Points, in no order, along strands that fork, close into loops and pass close to each other.
Two points are linked if the straight distance between their rows is under 46. Some points are linked to none.
vis: [ 19  10  -2  26  17 -11  -1  13 -25 -20  11  -7  16  -5   2 -15  16   7
 -23  15   6  -9  12  17   0  21  -7 -42  25   3   7]
Bes: [-11   8   8  -2  -8   3  18   0 -15 -24   3   9  15  11  -1   8  -5  -9
  30  -7   7   8   5   1 -11 -15 -29  46   9  25  -5]
segi: [  5   4 -10 -23 -15   2 -35  -6   9  -2  -3  17 -33   8 -17  -2 -27   2
 -20  14  -8  -3  18   3 -12   6  -8  -3  -1  -3 -10]
sipod: [  0 -11   3 -15   9 -16  10 -12   7  -1   8  21  -5 -18  -4  17 -26   0
  18   8  24  21 -10   0 -10  22  14  36  20  14 -15]
ped: [  4  -6   1 -18  -2  10  -2 -14   0  12 -20   6 -24 -10 -12 -11   1  -9
 -47   2  -4 -10   4   0 -11  -3  15 -10   4 -19  -3]
suri: [ 24  -5  -3 -29  -4  -5 -36  -2  26  -4   7   2 -42   2  -2  16 -38  -2
  -2  -3   9  -8   9  -6   8   4   0  -4 -17  -1   4]
kupe: [  2 -13  10  -6   6  -5   6  -6  10  15   6  26   2 -16   0   9 -17   3
  19  20  13  15  -7   1 -21  14  23  30  29   4  -9]
Nabu: [ 22  -5  11   0 -14   5 -11  14   3   0   1   7 -21  18   5  14  -8  29
  20 -11  10  -2 -10 -30  18  -9 -24   0 -20  -1   8]
Rolor: [ 11   2   1  -1  -4   6   9  -1   8 -12   9   8  -2  -2  -1  12  11  27
  23 -18   7 -21   4  -9  21 -28 -26  21 -19 -15 -18]
gor: [-16  -7 -22  10 -10   4  14   5 -22 -15   4 -11  32 -15  14  -3   5  -3
  18   6 -23  -8  11   2  17 -17  -7 -15 -10  -4  -7]
feb: [-14  -4 -17 -10   0   7  16   3   0   9 -10   3  14 -11  -2 -10  12  -1
 -10   2   3   9   1   0 -11   4  12   6  -2 -12   2]
zevo: [ -4 -23  13   8  14   4  18  -4   9  18   3  11  14  -6  -2 -16  14   3
   8   0  12  11 -15  -2 -10   7  29  23  16  -3  -2]
Zibek: [-10   0   2 -10  -3   3  11  -1   3   9 -12  19   1  -6  -5  10  -4   3
 -13   3   3  14   2  10 -21  15   9  22  10  -1   0]
dum: [-14   5 -20  14   2   0   1   8 -24 -16   4  -8  25   1   7  -1  14   1
  10   4 -19  -5  12   2  10  -6 -12 -10  -1   6  -4]
vup: [-12  -7 -23   5   3   7 -12   6 -21 -16   3 -17  15 -19  15 -15  10  -9
  -6  20 -14 -10  -6  17  16   5  -9 -50  -5  -2 -14]
lum: [ -4 -10  12  17  -1   0  26 -14  -8 -13  -4  10   4  15  -7   5  11  -5
  10 -19  10  15  -6   5  -2 -13 -11  37   7  14   4]
kitul: [ 13   4   0  28   4  -5  42 -12  -6   0  -2 -21  30   7  -4 -17  32 -10
   5   2  -3  11 -15   0  -4   3  10  -4  24  -9  20]
lilat: [-12  -9 -22 -24   9 -16   5  -6  23  -1  19  -3  -3 -24  -6   2  -3   3
  17   0  14   3 -25  -9  -4  -6  32  15  -6 -19 -22]
Rol: [-15  16 -10   4   4   3 -23  22 -18 -11   7   1  18   0   8   6  -6   5
  17   6 -18   7  20   3  -2   6 -18 -13   5  21 -18]
lim: [  2   4  18  23   2   4   8 -10  -8   2  -3  -7   5  25  -6   3  11  -5
 -19 -21 -15   2   6  12   4  17  -1   3  17   7  26]
gufa: [ -1 -15  28  11   3   4   7   1  12  32  -4   5   5 -14  11  -6   8 -21
 -20  20  -7  15  -7  15 -16  -1  27   1  19  -8  19]
Telir: [-12   3 -19  12   6   1 -15   6 -13 -12  -1 -11  17  -4   5 -15  22  -5
  -2  13 -13 -14  -5   6  20  -5 -14 -36 -14   2  -8]
topa: [ -7  -2 -20 -29  10 -18   2 -14  19  -1  11  -9 -22 -28 -12  12  -5  -2
   4   1  13   0 -25  -8   1  -6  28  16 -13 -16 -19]
zamo: [ 15  -5   2 -22  -9   5 -43   2  19   0  -1   8 -37   8  -4   8 -32   2
  -5  -3   7  -8   6  -7   6  -1   1 -10 -18   2   7]
buvom: [  8   3 -17  -3  -3   5  -3  -1 -31 -10   3 -18   7 -26  18 -24  18   2
 -14  27   2  -9   1  22   0  14   5 -53  19 -12   0]
Zipi: [ -6  15   7  -4 -11  -5 -28  27  -3  -9   1   8   2  21  15  15 -26   9
  25   5  -2  14  14 -19   1   4 -17  -4   1  27   3]
likim: [  6  12   2  20  12  -1  -7  -3 -12  -5   3 -16   2  16 -11 -16  15  -2
 -31  -4 -12 -10   2   6  13  18  -2 -34  13   2  22]
vofan: [ -1  -4  28  23   3   5  11 -14  -5   8 -11  -5  10  15   0   6  11  -7
 -25 -13 -14   2  -1  20  -1  17   6   8  13   3  22]
roder: [ -6   1  14  -6   0   8   4  -6   5  -2  -7  16  -2   8  -4   9 -12   2
 -15  -9   2  12   5  15  -9  14   4  25   5   7   4]
Fer: [ -3   3   6   2 -17   8 -23  25  -5  19 -13  -2   1   8   8  14  -6  11
  16   3   6 -11 -22 -16  -4   4 -18 -40 -27   2 -25]
Soza: [  3   0 -19 -27 -13 -23  -9 -17   9  -1   0  -1 -35 -12 -15  14 -27  -2
 -17  14   2  -1   7   1 -20  14   3  21   4  -7 -24]
tuka: [  1   3 -16 -19  10  -1  -8  -7  14  -4  -8   4 -20 -13  -7   1   5   7
 -11  -3  10 -38  -5  -4  17 -19   8  -1 -35 -14 -18]
lato: [-20   7 -16   0  -3  10  -9  20 -27 -16   9   3  28 -18   9  15 -12   1
  25  11 -25  -1  20   8   5  -3 -10 -11   2  18 -24]
lem: [ 10 -11  22  25  -4  10   1 -21   4 -10   1  -2 -10  37   1   7  -1  -9
   3 -36   3  14   2   7   5  -7  -7  22   0   9  18]
nat: [-17  -3  -6 -11 -20   3  12  15 -10 -20   3  11  29 -24   3  16 -18   5
  31   5 -12 -11  19  -4   7 -21  -9  21 -11   2 -21]
bag: [ -2 -18   7  -9  26  -4   2 -16  11   8  14   0 -21 -17  -4  -2  -7   1
   3  -2  12  10 -33  -9   2   8  42  16   5 -19 -17]
kevi: [ -4   6 -16  -2   0   8  18   0 -15   8  -3 -19  26 -15   8 -17  19   0
  -6  14  -5   5   8   9  -6  10   7 -17   7 -12  13]
borol: [  9  16  15  -2  -8  11 -13  -2 -10  22   7  -5  -9   1   8   6   2 -13
 -45  15 -24  -4  14  26  -5   5  -1 -17  29   2  21]
bupe: [  8  -7  24  11  -3  15 -13 -12   4  -6  -1   0   0  33   7   8 -11  -3
  -6 -32  -6  12   8  10  -3  13  -2  15   3  13  21]
zev: [-11  17   0  13  -3  -4  -1   9 -13 -16   5  -2  10  24   2   4   7  -3
  31 -11 -11   1  16  -5   2 -15 -26  15  14  18   2]
Kozuv: [-21 -13 -22   3 -15   6  21   3 -13  -3   0  -8  34 -23  10 -13  -8  -5
  18  10 -18  -1  14  -1  14 -20   5 -13 -15 -11 -11]
bodu: [ -3 -10   6  -8  -2  -1  12   1   7  20  -6  23   5 -11  -2  11 -10   0
   0  18   6  16  -7   7 -25  14  15  26  22   0  -2]
vosos: [  1  -2 -25  14  -5   0   7 -12 -16 -21  -7 -20  20 -16   5 -30  26  -7
  -6   7 -13 -14 -12   3  22  -3  -1 -37 -12 -15   8]
Nanu: [  3  -4   6 -16  14 -19   6 -21  17 -10  11   9 -12 -15  -3  27 -33  -8
   7  -2  20  21  -8   4   6  16   1  34   5  18 -15]
Delef: [ 11  13  11  26  10  -7  32  -9 -15  -2   0 -14  13   8  -1  -5  25 -10
 -20   1 -13  -2  -2  11   0  16   8 -12  24   1  31]
kov: [ -3 -23  13  16   8  -1  27  -7  -3   8  -5  12  12   0  -7  -3  14   2
   3  -8  12  15 -14  -1  -9   3  15  30  11   6   4]
lagit: [ -9  10   2  12   0   4 -16   5  -4  -1   2  -2  -6  27  -3  -5   1   6
  -5 -14 -12   3   9   2   6   6  -8  -7   1  14  17]
zipef: [  2  11  13   6 -15  -3 -16  25  -7  -4   2   3  -1  20  17  20 -14  21
  34   2   4   5   5 -32   5  -8 -25  -1  -1  21   0]
Kose: [ -6  16  -3  -7  -2  13 -17   1 -11  13   0   7  -9   6  -4  -3  -4   3
 -28   9 -17   4  16  14  -5  16  -7 -15  17   0   8]
Forob: [  1   6  15   8  -7   2  -9   4  -6 -11  10   2   1  40  10   4 -17  -1
  22 -19  -6  14  11  -6  -2   5 -16  13  17  29  22]
gabu: [ -4  12   8  15  -6  -2  -4  10  -6 -13   9  -1  -3  37   8   4  -5  -1
  30 -16  -5   9  12 -11   1 -11 -25   9  19  24  14]
Gamal: [-13  13   5   3   2   1  18   3 -21  -1  -4   2  18  13   0   4   2  -1
   2  -3 -11   9  10  11 -10  16 -11  19  20  19  10]
bopur: [ 20   1  10 -23  -3  -2 -16   1  25 -14   7   9 -21  10   4  16 -37  -1
  10  -9   9   7  17  -2   9  11  -7  18 -17   9   8]
kel: [ 32  -1  11  -6  -2   3  -5   6  15   1  10   6 -29  11   0  11  -9  23
  18 -19  12  -9  -3 -23  23  -7 -19  10 -27  -8   3]
kon: [-10   4   6  -2   0   4   1   0   3  -7  -5  10  -1  16  -6   4  -7   4
  -1 -15  -1   6  11   9  -2   8  -7  24  -6  11   6]
doson: [  6 -12  14  -3   7  16 -22 -13   3   1 -17  -5 -22  16 -17 -12   3  -9
 -38 -28  -4 -12   4   4  11  -7  14 -13 -14 -11  12]
soti: [  6  -9 -13 -25  -7 -13   1  -9  11  16   5  -2 -24 -17 -13  -2  -8   0
 -18  19   2  -3  -8 -15 -29   7  25  11  14 -21 -22]
Dutu: [-14 -10 -21 -22   4 -14  10  -3  17  -2  15   7   7 -22  -5   1  -8   2
  18  -1  17   6 -11  -5 -14  -1  26  19  -3 -11 -19]
les: [  8  15   2   4   2   0  23   2  -2  18   0 -21  19 -13  11 -17  26  -6
  -8  24   0   8   3  16 -11  10  15 -19  17  -8  23]
nev: [-11 -13 -18 -16   4   5  13   1  19  13   1   2  19 -19  -3 -20  11   2
  -1   0   9   8  -5  -6 -13   0  23   8   3 -17 -10]
gopa: [ -3   5  -9  24   3  -2 -17   5  -4  -5  -1 -14   5  15  -2 -13  25  -1
   1   3  -8 -19 -11  -3  22 -12 -17 -38 -14   2  -2]
sido: [ -6  11  -6 -19  -6  -2 -21   5  14 -11  -3  17 -14   7  -4   9 -21   5
   6   5  -1   3  20   4  -1   7  -9  14 -10   4  -4]
beleb: [ 12   3  -6 -17  10   5 -20  -2  16   3  -2   6 -29  -2  -9   0  -1  12
  -2  -6  13 -40  -3  -9  19 -15   3  -6 -37 -11 -17]
tig: [ -5  11  -1  22   0 -12 -22  21  -8   3   5  -4   2  21   8   2  -3   5
  13  -4  -5   3   3 -15  -2  -2 -18 -28  -3  21   6]
somi: [  3  -4  35  29   5   2  19 -13  -7  14 -10  -7  16   6   6  10  15 -14
 -23  -1 -11   3  -7  18  -1  10  14   3  19   2  31]
Gef: [  0  -5 -20  -8  -1  12  11 -10   3   8 -18 -16  14 -21  -3 -36  27  -5
 -20   7   1  -1  -3  -2   0   1  13 -22  -7 -21  12]
gari: [ 11   5   2  38  -6 -22  -7  21 -17  10  -7  -4  -2  14  17  19  -4  -2
  11  -4   8  -3  -7 -20  -9  -8 -28 -43  -5  16   2]
deko: [  3   7   5 -22   0  -8  -9   0  21 -14   2  13 -18   5  -3  15 -29   1
   9  -2  12   5  17   7   3   9 -11  25 -14  10  -5]
Valu: [-13 -13 -26 -11  -1   5  12  -6  22   9   0  -7  29 -25   2 -33   4   1
  -2  -2   7   1  -2  -5   0 -12  19  -4  -6 -23 -11]
Sama: [ -3  12  14   7  -2   5   0   4 -10  -5   7   2   9  33   8   3 -19  -1
  13 -17 -10  11  18   6  -8  18 -18  15  29  34  15]
Favoz: [ -2   3  -7 -27  10 -22  -3 -19  16  -2   8 -13 -37 -23 -15  22 -19  -7
  -1   1   8   7 -24   2   8   1  16  15 -10  -8 -17]
ded: [  4   5   1  30  -7 -12 -10  24 -14  15  -5 -12  -1  12  15  16  -2   0
  14  -4   7  -8 -15 -16  -7  -3 -23 -47 -17  14 -10]
Fut: [ -9  15 -10   5   7   0  17   9 -26  -3  -2  -5  22   1   1   2  12   1
   0   3 -15   7  16  12  -6  16  -7   0  19   9  10]
Rov: [  6  -1  11  11 -17   0 -22  19  -2   6 -10   0 -17  21  12  18 -11  22
  11  -5   9  -2 -18 -27  12  -8 -18 -13 -17   9  14]
mumef: [  5  -9   7  -7 -10   7 -40  13   8  17 -16   6 -27  14  -6   3  -9   9
  -4   2   9 -19 -20 -14   8 -12   0 -33 -31   5   5]
munop: [  0 -10 -10 -21   7  -7   4 -14  15  11  -4   0 -27 -19 -12  -5  -5  -5
 -23   5   9  -1 -15 -10 -19   0  33   5   6 -24 -17]
pedi: [  0   4  -1   1 -10   9  -6  11   2 -10   4   8   8   6   1   7  10  21
  21  -7  -2 -21   7  -8  17 -21 -20   9 -22  -5 -15]
lorid: [ 13   9 -14  10   4  -2  11   1 -27 -15   6 -22  22 -22  16 -22  19   4
  -8  19   3  -8   8  15   1  18   8 -41  18 -14  13]
bezam: [ -3 -14   0   8   8  -8  27  -8   6 -10   2   6  -2  -4  -3   2  17   0
   5 -19  13   5 -13  -4   1 -24   4  31 -13   0  -6]
goz: [  0  12   1  32   6  -9   6  -5  -8 -15   9  -1   3  39  -7   1  12 -10
  12 -23 -11   5  11   1   4  -3 -16  -1  30  13  20]
Mifom: [  5   7 -13  22   3  -9  40  -6 -25 -10   4 -17  36   4  -1 -10  22 -10
  11   0  -7   5   0   1  -8   0  -1  -2  29  -3  13]
tizu: [ -1 -23  20  13  18   5  12  -1  19  26  -2   6  11 -12   5 -25  20  -5
   0  10   6   8 -13   1  -7   5  33   9  17  -9   1]
geti: [-11  -4 -11 -22 -13  -9  11   8   2 -16   1  12  22 -28   2  18 -19   7
  26   3   4 -12  12  -3   1 -16  -4  26 -17  -7 -22]
davo: [-19  -8 -27 -19 -11  -4   9   7   2  -6  -2  11  25 -24   1   3 -16   0
  15   9  -1   4  12  -2  -8 -10   8  12 -10 -15 -17]
Teb: [  6   7  11   7 -18   4 -13  18  -7  -5   3   2  -2  21  11  17  -4  24
  42  -6   6   1   2 -31  10 -18 -32   2   1   6  -3]
timop: [  5   7   5 -19  16 -14  -4 -17  22  -5   6  -8 -31 -10  -7  17 -24  -7
  -5 -14  13  -2  -9   3  12   2   6  17 -21  -3 -13]
zoru: [  3   6  -5 -22   8 -21  16  -9  16  -9  16  -3  -8 -26  -2  25  -6   7
  16  -9  13  -9 -20  -5  13 -12  -1  29 -24   0 -19]
lisut: [ 16  16 -10  15   7  -5  23  -7 -19 -12   0 -23  18 -11   6 -23  27   0
 -14  10  -4  -6  -1   8   4  14   9 -32  12 -10  23]
Ves: [  5  -8  24  28   0   9  13 -26  -2 -13   1   5  -4  30  -1  11  -3 -12
  11 -29  10  19  -2   9   5 -17 -19  35  11  18  10]
surov: [ -4   1 -14  27   8  -7 -10  17 -21 -15  15 -11  24  -2   7   2   7  -1
  11   6 -15  -3  11   5   8  -3 -17 -32   6  16 -16]
laf: [ -1 -22   7  10  21  -8  20 -15   3  -6   7   6 -10  -8  -2   3   5  -2
   0 -22  16  11 -27 -10   4 -12  20  32 -11   2  -8]
pez: [ -2  12 -16  14   8  -8  26   3 -29 -11   4 -14  28   3   2  -3  19  -4
   6  -1 -13   3  12   6  -4   9  -8  -7  23   5  11]
Das: [  4  10  18  10   5  -5  24   2   3  23   5 -17  15 -13  14 -15  21 -18
  -8  29  -1  18   2  21 -13   5  22 -12  24  -1  29]
pezo: [ -7  -6  -8  -8  12  -1   9  -6  11  -5  -7   7 -12  -9  -7   0   6  -3
 -19 -13  13  -5  -6  -4  -2  -6  17  16 -20  -8  -6]
sipov: [  6   5  23   2  -9  11   1  -3  -5  24  -5  -4  -5  -5  12   9   6 -23
 -38  15 -19   5   7  25 -13   2  12  -3  22  -5  25]
Rafin: [ -8   2  -6   2   5   9 -22  -2  -2   0 -14  -3 -12  11 -15 -17  18  -4
 -22  -1  -8 -15   1   0  16  -3  -3 -24 -18   2  10]
kam: [-16  -5 -23  -9  -2   4  11   2  -2  -4  -8   3  16 -13  -1 -10  14  -2
  -5   2  -2  -4   3  -3   2  -8   9   0 -20 -12   1]
mola: [ 24   9   8 -10   5  -4  10  -5  19  -6  15   5 -20   1  -1  12  -2  21
  20 -22  13 -16   1 -17  22 -14 -23  22 -27  -9 -16]
vitu: [ -3   9   0 -11  -9  12   2  -2  -4  19 -10   9 -10  -5  -4   3   2  -4
 -32  16 -15   6   9  14 -17  12   2   0  13 -10   7]
Zaked: [-12 -12 -19 -24   0 -10   9   2  13   4   8  14  15 -20  -7   0 -11   4
  24   8  14  12  -6  -1 -23   4  20  24  12  -6 -21]
kuzuv: [  0   8  -5  31   7 -15 -17  24 -13  -1  10  -9  11  12   6  -2   2   0
  13  -1  -4   2   7  -6   0  -4 -21 -37   1  21  -7]
Bova: [ -6 -16  14  21   3   1  29 -14  -7  -1  -8   5  10   9  -8   2  15  -5
   1 -13  10  18 -11   3  -5  -4   4  32  11  11   8]
Boru: [  6  -6   4 -16  -9   6 -45   8  13   9 -11  12 -35  12  -8   1 -19   6
  -6   4   8 -15  -7  -9   7 -10   0 -26 -24   3   6]
lukof: [ -3 -22  11   3  28  -5  11 -17   2   4  12   8 -10 -14  -1  -2  -3   3
   5 -13  20  12 -32  -9   4   5  36  23   0 -10 -11]
Pizo: [ 26  -4   6 -25   2  -3 -21  -6  28  -9   9  -1 -29   4   6  22 -41 -10
   6 -16   9   4  10  -3  12  14  -4   9 -19   4   7]
Bina: [ -6  10   5  19   2  -2   0  -3  -7  -7   3  -5   0  33  -7  -3  10  -1
  -2 -19 -16   3  10   5   5   5 -11   3  11  14  20]
lazas: [ -1   6   8  -1  -3  -1   4   3   8 -15   2   9  -6  18  -2   6  -2   5
  11 -14   2   2  11   2   5 -11 -12  29 -16  13   0]
Kat: [ -1   2   4  -5 -17   6 -33  24   1  12 -10   8  -8   7   4  12 -13  14
  22  10   9  -9 -16 -14   1   2 -15 -26 -29  -1 -19]
niki: [  1  -1  -1  23  -3   4 -21   6   3   7  -5 -12   0  18  -5 -11  28   5
   4   0  -2 -27 -18 -14  21 -16 -18 -38 -20  -3  -4]
tet: [ -4  12  -8 -16 -12   1 -39  11  12  -4  -5  17 -21   8  -7   6 -24   6
   3  16  -2   2  15  -1  -3   7 -12  -4 -10   3  -4]
tam: [  0   2   5  17 -17   1  -9  23 -14  16 -12 -12   2   8  14  17  -1   5
  17  -7   6 -12 -23 -22  -6   3 -23 -45 -21   1 -24]
meb: [ 21   6   3 -16  11   3 -18  -2  20   2   3   2 -37   1  -6   5 -13  14
  -1 -13  11 -28  -2 -11  23 -11   2  -3 -37  -7  -6]
sakiv: [  4 -13  29   9  -6   5  -1  -5   3  31  -6   5  -1 -12  14   5   3 -28
 -32  18 -13  13  -3  19 -21  -5  20   1  20  -8  19]
pudo: [  4  18   3   0   2   7 -19   8 -17  15  11  -3  -8   3   4   0   0   4
 -31  13 -16   1  18  19  -6  16 -10 -31  33   5  11]
Vus: [  0  -1 -25  -1  -4   8   5 -14 -13  -7 -16 -19  14 -21   0 -33  27  -8
 -15  10  -5 -11  -9   4  14   3   5 -35 -11 -16  13]
tovu: [ -5   8   4   5  -8   5 -33  21   2   6  -5   7  -8  15   5   5  -6  16
  17   5   2  -6  -6 -15   9  -5 -15 -17 -22   9   0]
Toded: [  2  -4 -16 -18  -7   2   8   5  22  25   7   6  15 -19  -1 -15  -2   5
  -2  29  -3  10   3   1 -32   6  18  10  21 -21 -20]
tugom: [ -3  -7 -24  -4  -5  12  -5  -1 -29 -12   0 -20  10 -30  17 -23  10  -5
  -9  25  -8  -5  -1  20   3  13   2 -54  10 -12  -9]
kav: [ 16   5  16  -8 -18  13  -3  14  -1 -14   8   7   0  14   4  15  -7  26
  47  -7  10  -3  10 -26  13 -15 -37  18   2  -1 -12]
pegug: [ -7 -12 -28 -12  -2  11   9  -7  11   8 -13 -14  21 -26   2 -38  14  -2
 -12   2   5  -1  -4  -5   1  -7  18 -16  -9 -25   0]
Mal: [  6  -6 -17 -20  -9  -6   4   1  19  22   6   4  -2 -20  -6 -10  -4   2
 -10  24  -2   2   0  -8 -34   3  21  11  16 -22 -24]
sinod: [  9   9  17 -13 -16   6   4  10  -1 -22   8   7  10   5   3  13 -11  15
  44  -2   6  -9  17 -12   7 -18 -37  33  -2   6 -16]
Gagiv: [  9   3  29  28   7  -6  28  -8  -5  11  -6 -15  17   2   5   0  20 -19
 -21  10 -12   5  -8  18  -3  10  19  -8  21   0  34]
moz: [ -4   5  -8 -12  -6   9  14   6   0  24  -8   3   7 -14   3  -7   8  -2
 -13  22  -5  13   6   8 -25   8  12   2  12 -14   5]
Pon: [ -5   0  -6 -13   3  14 -12  -8  -3   5 -18   5 -15  -3 -14 -15  12  -5
 -39   0  -7 -10   5   3   5   1   5 -17  -6 -10   6]
kek: [ -7  -3   8   3  -1   2  25  -8 -10 -16   3  14  12   4  -4   5  -3  -6
  20  -8  19  16  -5  -1 -10 -13 -15  47   8  27  -2]
rud: [ 21   5  11 -13  14  -2  -8  -9  24  -2   8  -3 -35   2  -3  11 -20   2
  -3 -23   8 -14  -3  -4  21  -7   1  11 -32  -4  -2]
basal: [  1 -10  11  12   4  11 -23  -8   1  -2 -13 -12 -16  25 -16 -17  13  -9
 -28 -19 -10 -13  -1  -5  20  -5   7 -25 -14  -3  23]
Kolek: [ 13  15  -1  18   8  -6  27  -2 -19  -6   4 -18  16  -1   2 -12  25  -2
 -18   7  -7  -4   1   8   0  18   6 -20  20  -5  26]
tiv: [-14  17  -1   6   0  -3 -32  24 -12   2   4   2   4  14  13   8 -17   8
  19   6  -7  13  11 -11  -7   7 -18 -24   0  26  -6]
Lod: [  1  -7 -19 -26  -7 -25   0 -14  11   8   4  -3 -30 -19 -13  11 -18  -2
  -9  17   6   2  -6  -7 -23  12  14  20   8 -13 -25]
gukon: [  5 -14  18 -12   3  11  -1 -12   1  17 -23   2 -18 -10  -7  -5   3 -14
 -51 -11  -2  -8  -3   9  -5  -3  20  -4   9 -23   5]
ror: [  6 -17  19  -8  14  13  -9 -19   2   6 -24  -5 -16   0 -11  -8   4 -14
 -48 -26   2 -11  -6  10   2  -2  21  -3  -3 -22   4]
keva: [-10  11  16   8  -4   6  13  -6 -15  -4  -4   9  15  22   4   7 -12   0
   7  -8  -4  13  10  12 -10  16 -14  29  25  29  10]
duf: [  5  -8   3   5  -4  11 -29  11   5  15 -12   0 -16  18  -7  -7  13  12
   0   1   8 -29 -21 -14  18 -16  -9 -32 -33  -3  -3]
Puran: [ -5   9  -8  14  11   4 -14   1 -11  -4  -2 -11  -2  12 -11 -17  19  -2
 -23   1 -11  -8  -1   3  15  10  -7 -34   0   5  14]
tato: [  7   0 -13 -27 -13 -13 -18 -15   7   0  -3   6 -36  -5 -18   7 -25  -2
 -26  10  -5 -11  13   5 -17   8  -3  11   0  -9 -20]
lat: [ -4   9   1   7  -8   6 -24  16   1   1  -1   6  -2  14   3   2   6  17
  20   2  -2 -12   1 -11  14 -12 -19  -9 -24   2  -8]
Leka: [ -9 -11 -22 -21  -6  -2   8   7  15  13   8   7  29 -20  -5  -8 -13   3
  15  17   3  14   6   2 -28   1  15  15  17 -18 -25]
Dokos: [  9  -8  19  31   3   0  35 -10   3  10  -8 -13  26   2  -4 -19  33 -10
   0   5   0  14 -20  -2  -3   6  19   4  18  -7  21]
sotub: [ 19   1  21  -3   3   0  20 -10  15 -14  14  11 -11  14   4  13 -16  -3
  26 -15  17  10   4  -2  10 -18 -29  40  -9  19  -1]
fizu: [ -8  -3 -15 -20  10  -3   2  -7  13   1  -9   5 -23 -15 -12   1  -1  -5
 -22  -5  12  -5  -8  -5  -6  -5  22   9 -13 -16 -10]
mis: [  7  -5   5 -21   8 -15  -3 -23  23  -9  11   3 -18  -8   1  28 -37 -12
   1  -3  16  19   3  12   5  18  -4  26   1  12 -14]
kisut: [-21   1 -10  -4 -18  12  -1  18 -18 -16   5   8  28 -22   9  16 -17   3
  29  15 -30  -7  19   3  11 -11 -10  -2  -6  12 -25]
duz: [ -9  -4 -22 -10   3   5  -5   1   4  -9 -12   6  -2 -13  -2  -8  11  -1
 -12   2   3 -25   2  -1  11 -15   4  -5 -33 -12 -10]
lebi: [ 17  12   4  28  16 -10  -2   7 -17 -12  15 -11   7  12  -6 -14  12   5
 -26   1  -3  -9   8  13   6  18  -5 -41  23   8  21]
boten: [  4 -16  25  28  10   1  23  -6  11  21  -7  -6  23  -4   0 -25  30  -9
   2  11   1  12 -16   2  -2   3  27   6  17  -4  18]
kapak: [-15  16   3   2  -9   4   9   6 -17 -21   3   3  17  14   2   7  -4  -6
  31  -6  -6   4  15  -1  -5 -12 -28  33  12  24  -3]
mago: [ -4 -16   3 -13  18  -1   4 -10  19  17   7   1 -19 -16  -5 -11   0  -2
  -6   1  13   3 -26  -8 -11   5  41   9  12 -25 -17]
Viga: [ -3  -6  -5   1   9  -4  15  -4   8 -10  -4   3 -11  -1  -5   1  16   1
  -9 -18   9  -7  -5  -2   6 -18   4  23 -25  -2  -2]
Nison: [  7   3  12  -4   4  -5  13  -4  13 -16   7  12  -9  11  -1  11  -8   2
  13 -15  13   5   4   3   5 -14 -16  38 -16  15  -5]
Dovi: [-12  15  -2  -1   0   5 -21   7  -8   2   2   4  -3  18   0  -1  -7   7
 -10  -2 -16   8  16  10  -3  18 -11 -10  11  10  12]
Zupu: [  0  -2  21   8   2   3  11   3  13  30   2  -7  11 -13   9 -16  20 -20
 -10  31  -4  21  -3  19 -18   0  23  -4  24  -3  19]
bige: [-22  -8 -26 -11 -14   5  13  10  -6  -2  -1   5  32 -24   4  -4 -13  -1
  14  12 -12   2  15  -1  -1 -13   7  -2 -17 -12 -16]

How many points has the smallest loop of links through each point below? Write none if it is on no loop.
lukof => 9
pedi => 8
bige => 14
Pon => 7
Teb => none

A tip is a point with one link. Name the tips that can be reached along the links from each point below, in the order of the rows.
Fut => bupe
feb => kevi, vosos, goz
ped => vis
Nabu => gari
surov => sinod
lazas => sotub, mis

A fork is a point with three links, a tip a point with one. Leave the first point through the second and follow the links. Name the first fork or tip that comes.
timop; rud => feb
bige; Kozuv => tiv
tiv; Zipi => sinod
Sama; Forob => lum
buvom; lorid => Bina
gufa; sakiv => Kose
lat; pedi => tovu
sakiv; gufa => kevi
